Points on a hilly landscape, in no order, each with its height.
From any point a ball rolls to the lowest of the 2 points nearest to it. It stops when none of these is lower. Distance is the straight distance between rows; heights are no part of it.
<593>: [ 71  66  89  90  59  75  54  84  85 107 119 145  93  69  87 141  88  88
  86  95  86]  h=55.2
<900>: [ 75 142 111 104 135 130  91 114  81 101  96 121 121 119  90  74  78  92
 120 130  94]  h=46.6
<784>: [170  81  48  87  56 134 134 113 117  86 103  66 107 136  86  94  93  96
 118 139  96]  h=66.5
<361>: [105 117 113 106 140 125 134 106  90  98  95 116 140 117 129  86  83 109
 126 170 125]  h=39.4
<978>: [120 132 106 117 150  97  46  80  88  94 133 139  97 124 147  96 142  81
 124 102 115]  h=60.7
<393>: [ 84 118  85 103  66 127 105 125 112 110  89  80  96 123  67  84  66  80
 128  85  69]  h=19.3
<13>: [134 110  85 104  87 125  77 107  81 145 104  78 100 140  82  58 113 100
 123  78  56]  h=77.2
<904>: [ 94  99  91  73  75  70  88  90 136 102  91  66  81 120  52  91  96  63
  87  64  74]  h=38.4
<119>: [ 90 110 101 102 140  93  99 107  69  71 106 112  48  38 120 135 106 133
  58  75 110]  h=30.3
<85>: [ 75  81 108 100 134 103 120  93  83  80 106 119  93  59 143 132  92  79
 117  87 125]  h=42.7
<340>: [ 63  88 105  82  66  79  95 117 132  97 144 119  73  74  64 117  93  79
  77 105  63]  h=43.0
<438>: [ 99 114  96 126  80 115  29  86  85 148 117 130 136 109  74  75 121 118
  86 119 102]  h=66.1
<76>: [ 84  58 113 108 115  97  89 118  60  75  89  73  68  23  86 125  84 129
  62  85 118]  h=41.0
<26>: [ 77  62 121  96  93  96 141 137  89  87 105  65  84  36  98  98  92 121
  90  77 103]  h=57.1
<892>: [134  56  85  76  83  97 125  98 138  99 111  60 117  90  89 100  90  59
 101 137 119]  h=81.3
<243>: [100 109 107 106 142 106 136  93  98  76 105  99  59  59 147 128 117 117
  78  64 127]  h=27.5
<189>: [115  76 115  79 100  92 149 107 112  81  74  67 116  89  93  88  92  90
 100  99 111]  h=40.3
<716>: [ 38  77  97 102 112  93 110  95  77  82  99 107  77  35 111 145  72  89
  95  80 114]  h=37.6
<67>: [122  77 135 109  72  92 132 108  91 130  81  98 139  95 129  95 105 120
  90 100 117]  h=68.6
<38>: [ 54 105  99  84  83  74 101 104 115  84 137 150  69  75 104 146  99  95
  68 107  76]  h=37.9
<7>: [ 70 119  88  93 112  90  98  85 119  88 140 159  67 100 128 143 105  70
 101 100  80]  h=42.8
<1035>: [ 83 135 108  94 134  87 150  99 123  67  87 101  68  95 127 109 110 105
  81  63 108]  h=25.3
<270>: [140  97  88 112  77 126 109 100 106 137  65  69 120 158  87  83  90 122
 112  84  88]  h=82.7
<863>: [103 147 106  85 111  89  86 101 116  80  73 132 115 150  82  86  96  96
  82 102  80]  h=32.4
<870>: [ 88 134 118 118 127 134 112 105  78  94  73  97 131 134  96  70  70 132
 122 145 114]  h=43.3
<785>: [ 88 118 107 129 110 109  44  87  75 147  94 126 142 113 116  84 102 120
  91 124 126]  h=61.8
<446>: [118 135 100  92  95 105  61  94 111  91  63  96 112 162  48  62 100 102
  93  94  83]  h=41.5
<507>: [105  76 120  73 131  77 121  84 116  76  84  78  91  68 103 103 103  77
  92  93 126]  h=33.7
<80>: [101 150 107 108 127  73  55 102  98  95 109 141 115 159 116  84 155 118
  79 144  86]  h=19.5
<942>: [123  89 102  86 109 100  79  84 118 124  67  79 115 110  71  75  99  68
 104  94 100]  h=51.4
<463>: [103  42  70 128  89 105 157 114 113  98 147  11  65  60  67 120  99 126
 100 104 112]  h=59.1
<762>: [114  57 127  95  87  90 139  95  71 108  96 116 129  58 144 111 112 119
  95 106 133]  h=72.7
<841>: [136  65  40  81  51 103 156 117 123  80 127  46  98 110  98 106 102  81
 117 129  91]  h=62.6
<37>: [130  44  96  91  91 108 108  76 109 128  97 100 128  81  99 103  87  62
 116 126 135]  h=84.6
<107>: [159  90  95 105  98 140  98  73  86 104  79  67 125 135  52  52 102 138
 122 130 107]  h=60.3
<90>: [ 70 117 102  76  87  65 101  91 139  96  81  78  72  93  76 107  88  84
  56  74  89]  h=31.9
<207>: [ 59 113 113  90 108 119  98 137  88 102 103 110 115  95  82  73  69  60
 129 113  92]  h=50.5
<307>: [ 91  94 105  90  96  73  53  97  79  79 122 163  91  84 126 124 128  94
  96  98  86]  h=43.6
<715>: [116  64  66 101  61 124 177 125 114  89  88  35  88 119  91 101  88  98
 129  84  83]  h=86.4
<221>: [116  63 122  73 121  83  83  77  99 106  78 103 120  85 103  79 109  68
 105  98 118]  h=42.2
<286>: [ 77 136 107  99 140 100 110  95 108  86 107 128 100 114 136  95 103  72
 110  89  94]  h=17.9
<61>: [111  45 101  95  83  72  79  78  97 122 100  56  80  61  85 111 103  92
  96  58 107]  h=53.6
<989>: [102 110 122  95 108  65  50 104  92  95 127 161 107 126 126  91 145 106
  79 121  85]  h=31.4
<925>: [ 81 141 100 108  67 113  83 117 121 125  97 116 118 136  75  84  79  93
  99 105  70]  h=34.7
<378>: [ 78 116 113  90  76  89 126 132 106  85  70  79  97  94  91  91  93 112
  86  66  75]  h=50.2
<881>: [ 88 171 103  97 140 101  92 105 116  80  97 141  99 151 108  97  98  79
 104 118  84]  h=24.7
<991>: [ 54  81  95 101  64  88  83 107  87 110 111 106  85  41  92 136  78  91
  88  75 100]  h=44.6
<473>: [ 79 168  97 124 109 115  52  65 108 120  83 107 134 149  59  83  96 146
  87 136  99]  h=24.6
<726>: [110  66 103  89 105  98 158 108  96  79 115 112 103  52 156 128 106 109
  85 127 141]  h=75.0
<247>: [100 174  98 122 139  95  73  93 103  92  82 121 112 178 113  92 124 133
  94 127  98]  h=26.4
<72>: [ 95 149 103 107 126 100 121  93 120  75 117 111  68 112 152 108 117  97
 114  57 104]  h=23.0
<743>: [109  98 118  98 148  94  72  85  65  83 112 145  96  94 158  98 125  81
 134  86 118]  h=57.9
<171>: [105 175  96 121 123  96  85 103 128  84 116 131  87 169 135 103 128 106
 112 112  84]  h=28.8
<484>: [ 74  63  87 107  78 103 163 134 121  93  91  42  88  86  74 102  84  95
 122  85  90]  h=87.1
<893>: [114  87  85 114  67 117 149 108 118 129  81  60 100 125  98 102  86 107
 110  66  85]  h=85.1
<984>: [126 125  98  91 101 137  76 107  94  84  58  93 102 150  29  66  70 120
 131  97 102]  h=48.8
<728>: [ 80  88 104  96  98  71  71  98  66  82  92 109  67  37  99 144 102 134
  57  72 106]  h=35.3
<327>: [104 102 112 101 119 117 158 102 108 106  99 122 128 109 149 108  82  85
 114 131 129]  h=34.1
<177>: [ 68 111  98 113 121  97  86  86  82 115 109 143 105  86 154 135  92  86
 115  81 117]  h=48.4
<288>: [113  52 100 108  80  93  59  78  77 135  85  97 108  75  96 112 111  75
 113  67 110]  h=62.7
<287>: [141 111  67 120 105 145  95  80  85 137  84  74 104 150  66  70 102 125
 129  89  74]  h=80.1
<117>: [ 90 155  90 116  80 131  64  93 111 113  92 112 116 146  48  78  75 132
 104 125  78]  h=32.7
<882>: [ 94 151  81 131 131  96  56  81 119 122 145 152  92 150 133 115 140 109
  95 136 103]  h=49.5
<408>: [125  98 111  89  99 117 124 118 105  66  43 102 129 148  75  83  74 108
 116 123 113]  h=51.3
<918>: [ 65  97 110 106  77  97 110 138  89  95 108  66  65  45  74  98  95 127
  65  67  83]  h=55.8
<1048>: [108  96 105 108  70 105  66 104  88 135 103  99 116 104  82  73 101  90
 111  81  77]  h=72.4
<248>: [ 79 101  84 107  55  99 110 115 125 129 110  75  79  99  80 105  87  82
 103  59  61]  h=33.6
<77>: [119  60  93  68  72  84 142 105 116  74 113  88 108  46 125 115 105  96
  77 135 132]  h=76.5
<699>: [ 43 101  84 100 118  82  94  95 100  73 124 123  57  48 107 150  86 103
  66  87  98]  h=33.8
<943>: [147  70 121 107  75 100  87  98  90 128  83  79 133 118 105  61 128 111
 111  91 104]  h=78.4
<860>: [ 91  48 100 111  96  99 150 134 106  80 116  38  79  32  76 112  90 125
  80 112 128]  h=58.2
<623>: [115  44  51 106  75  96 160 108 123  90 140  22  84  90  83 123 106  88
 112 107 101]  h=60.2
<295>: [101 107 117  85  96  99 130 124  99  74  56  88 118 126  97  80  75 101
 113  84  88]  h=46.4
<689>: [ 76 108 116  90  57  75  99 122 104 109 116  97  83  73  87  97 101 116
  64  65  63]  h=53.5
<800>: [ 84  90  76 108  75  85 116 116 107 107 118  35  53  88  73  96 100 103
 102  54  65]  h=39.8
<821>: [150  52  94  94  80 105 110 103  85 132 104  64 101 103 103  68 121  90
 132  76  91]  h=82.1
<29>: [101  96 113  98 128  93  89  84  62  55 123 127  67  68 153 118 123 100
 118  61 104]  h=54.5
<496>: [116 115 125 117 157 104  85  83  77 116  85 105 140 124 120  65 121 123
 110 148 136]  h=18.8
<962>: [120  98 128  93 134 101 102 100  84 104  82 106 132 110 107  68 105  83
 108 125 116]  h=30.4
<1036>: [ 62 101 113  82  70  98  89 133 108  97 122 108  90  89  72  86  87  63
 115  97  61]  h=49.4
<324>: [154  75 106 110  55 113 129 110  99 127  95  91 150 113 115  80 109 120
 107 128 110]  h=73.6
<40>: [147 106 105  97 108 126 104  81  99  85  50  91 140 147  67  73  94 137
 107 144 127]  h=56.0
<365>: [ 77 117 115  89 115  77 119  95 114  86  83  80  68  71 107 106 106 119
  51  60 100]  h=27.7
<827>: [ 81 134  95 123 110  92  86  84 121 116 151 176  90 127 138 136 107  89
  99 122  86]  h=46.7
<862>: [171  78  87  92  81 137 121 108 103  88  70  69 115 146  66  73  90 110
 126 127 100]  h=65.2
<1004>: [ 93  36 109  99  84  84  90  98  73  85  92  56  77  37  82 129  87 104
  92  79 125]  h=46.5
<692>: [ 90  89  96 101  61 104  44 101  94 130 131 135 102  87  79 102  94  77
 104 108  79]  h=65.4
<850>: [ 85 163  95 102 148 117  70  62 111 116  93 120 123 125  79  80  95 114
  97 137 113]  h=17.3
<75>: [130  74  85  94  94  88  99  91 122 127  87  51  85 120  68  81 100  64
 119  68  78]  h=46.9
<388>: [ 98  91 116 112  91  95  86  95  91 139  81 125 139  95 130 108  97 101
  99  86 120]  h=62.8
<241>: [ 78 117 105 107 111  95  60 100  89 135 108 146 122 100 117 108 100  84
  91 104 101]  h=55.6
<280>: [138  74 100  65  95  91 143  90 129  81 104  99 127  91 123 102 100  76
  85 147 136]  h=78.6
<545>: [ 72 109  72  99 121  93  72  68  97  60 135 138  31  60 118 169 113  99
  88  77  89]  h=37.0
<746>: [ 96 146 106 125 169 113  51  64  85 117 108 120 116 124 116  86 118 121
 106 134 134]  h=8.9
<729>: [ 76 104 101  97 107  83  67  96  56  55 120 145  68  55 137 136 112 117
  89  76  86]  h=50.8

Where does a ball stop that starts at each point below?
<715>: <699>
<841>: <295>
<484>: <699>
<288>: <286>

Call two points neighbours if one is among the 2 nearest of the other. Go from one point of each pair to the other, from neighbour to neighbour, staying as low as possible. Name the highest point that can't be avoided.
<507> and <393>: <221>
<746> and <393>: <925>
<699> and <881>: <882>
<286> and <80>: <171>
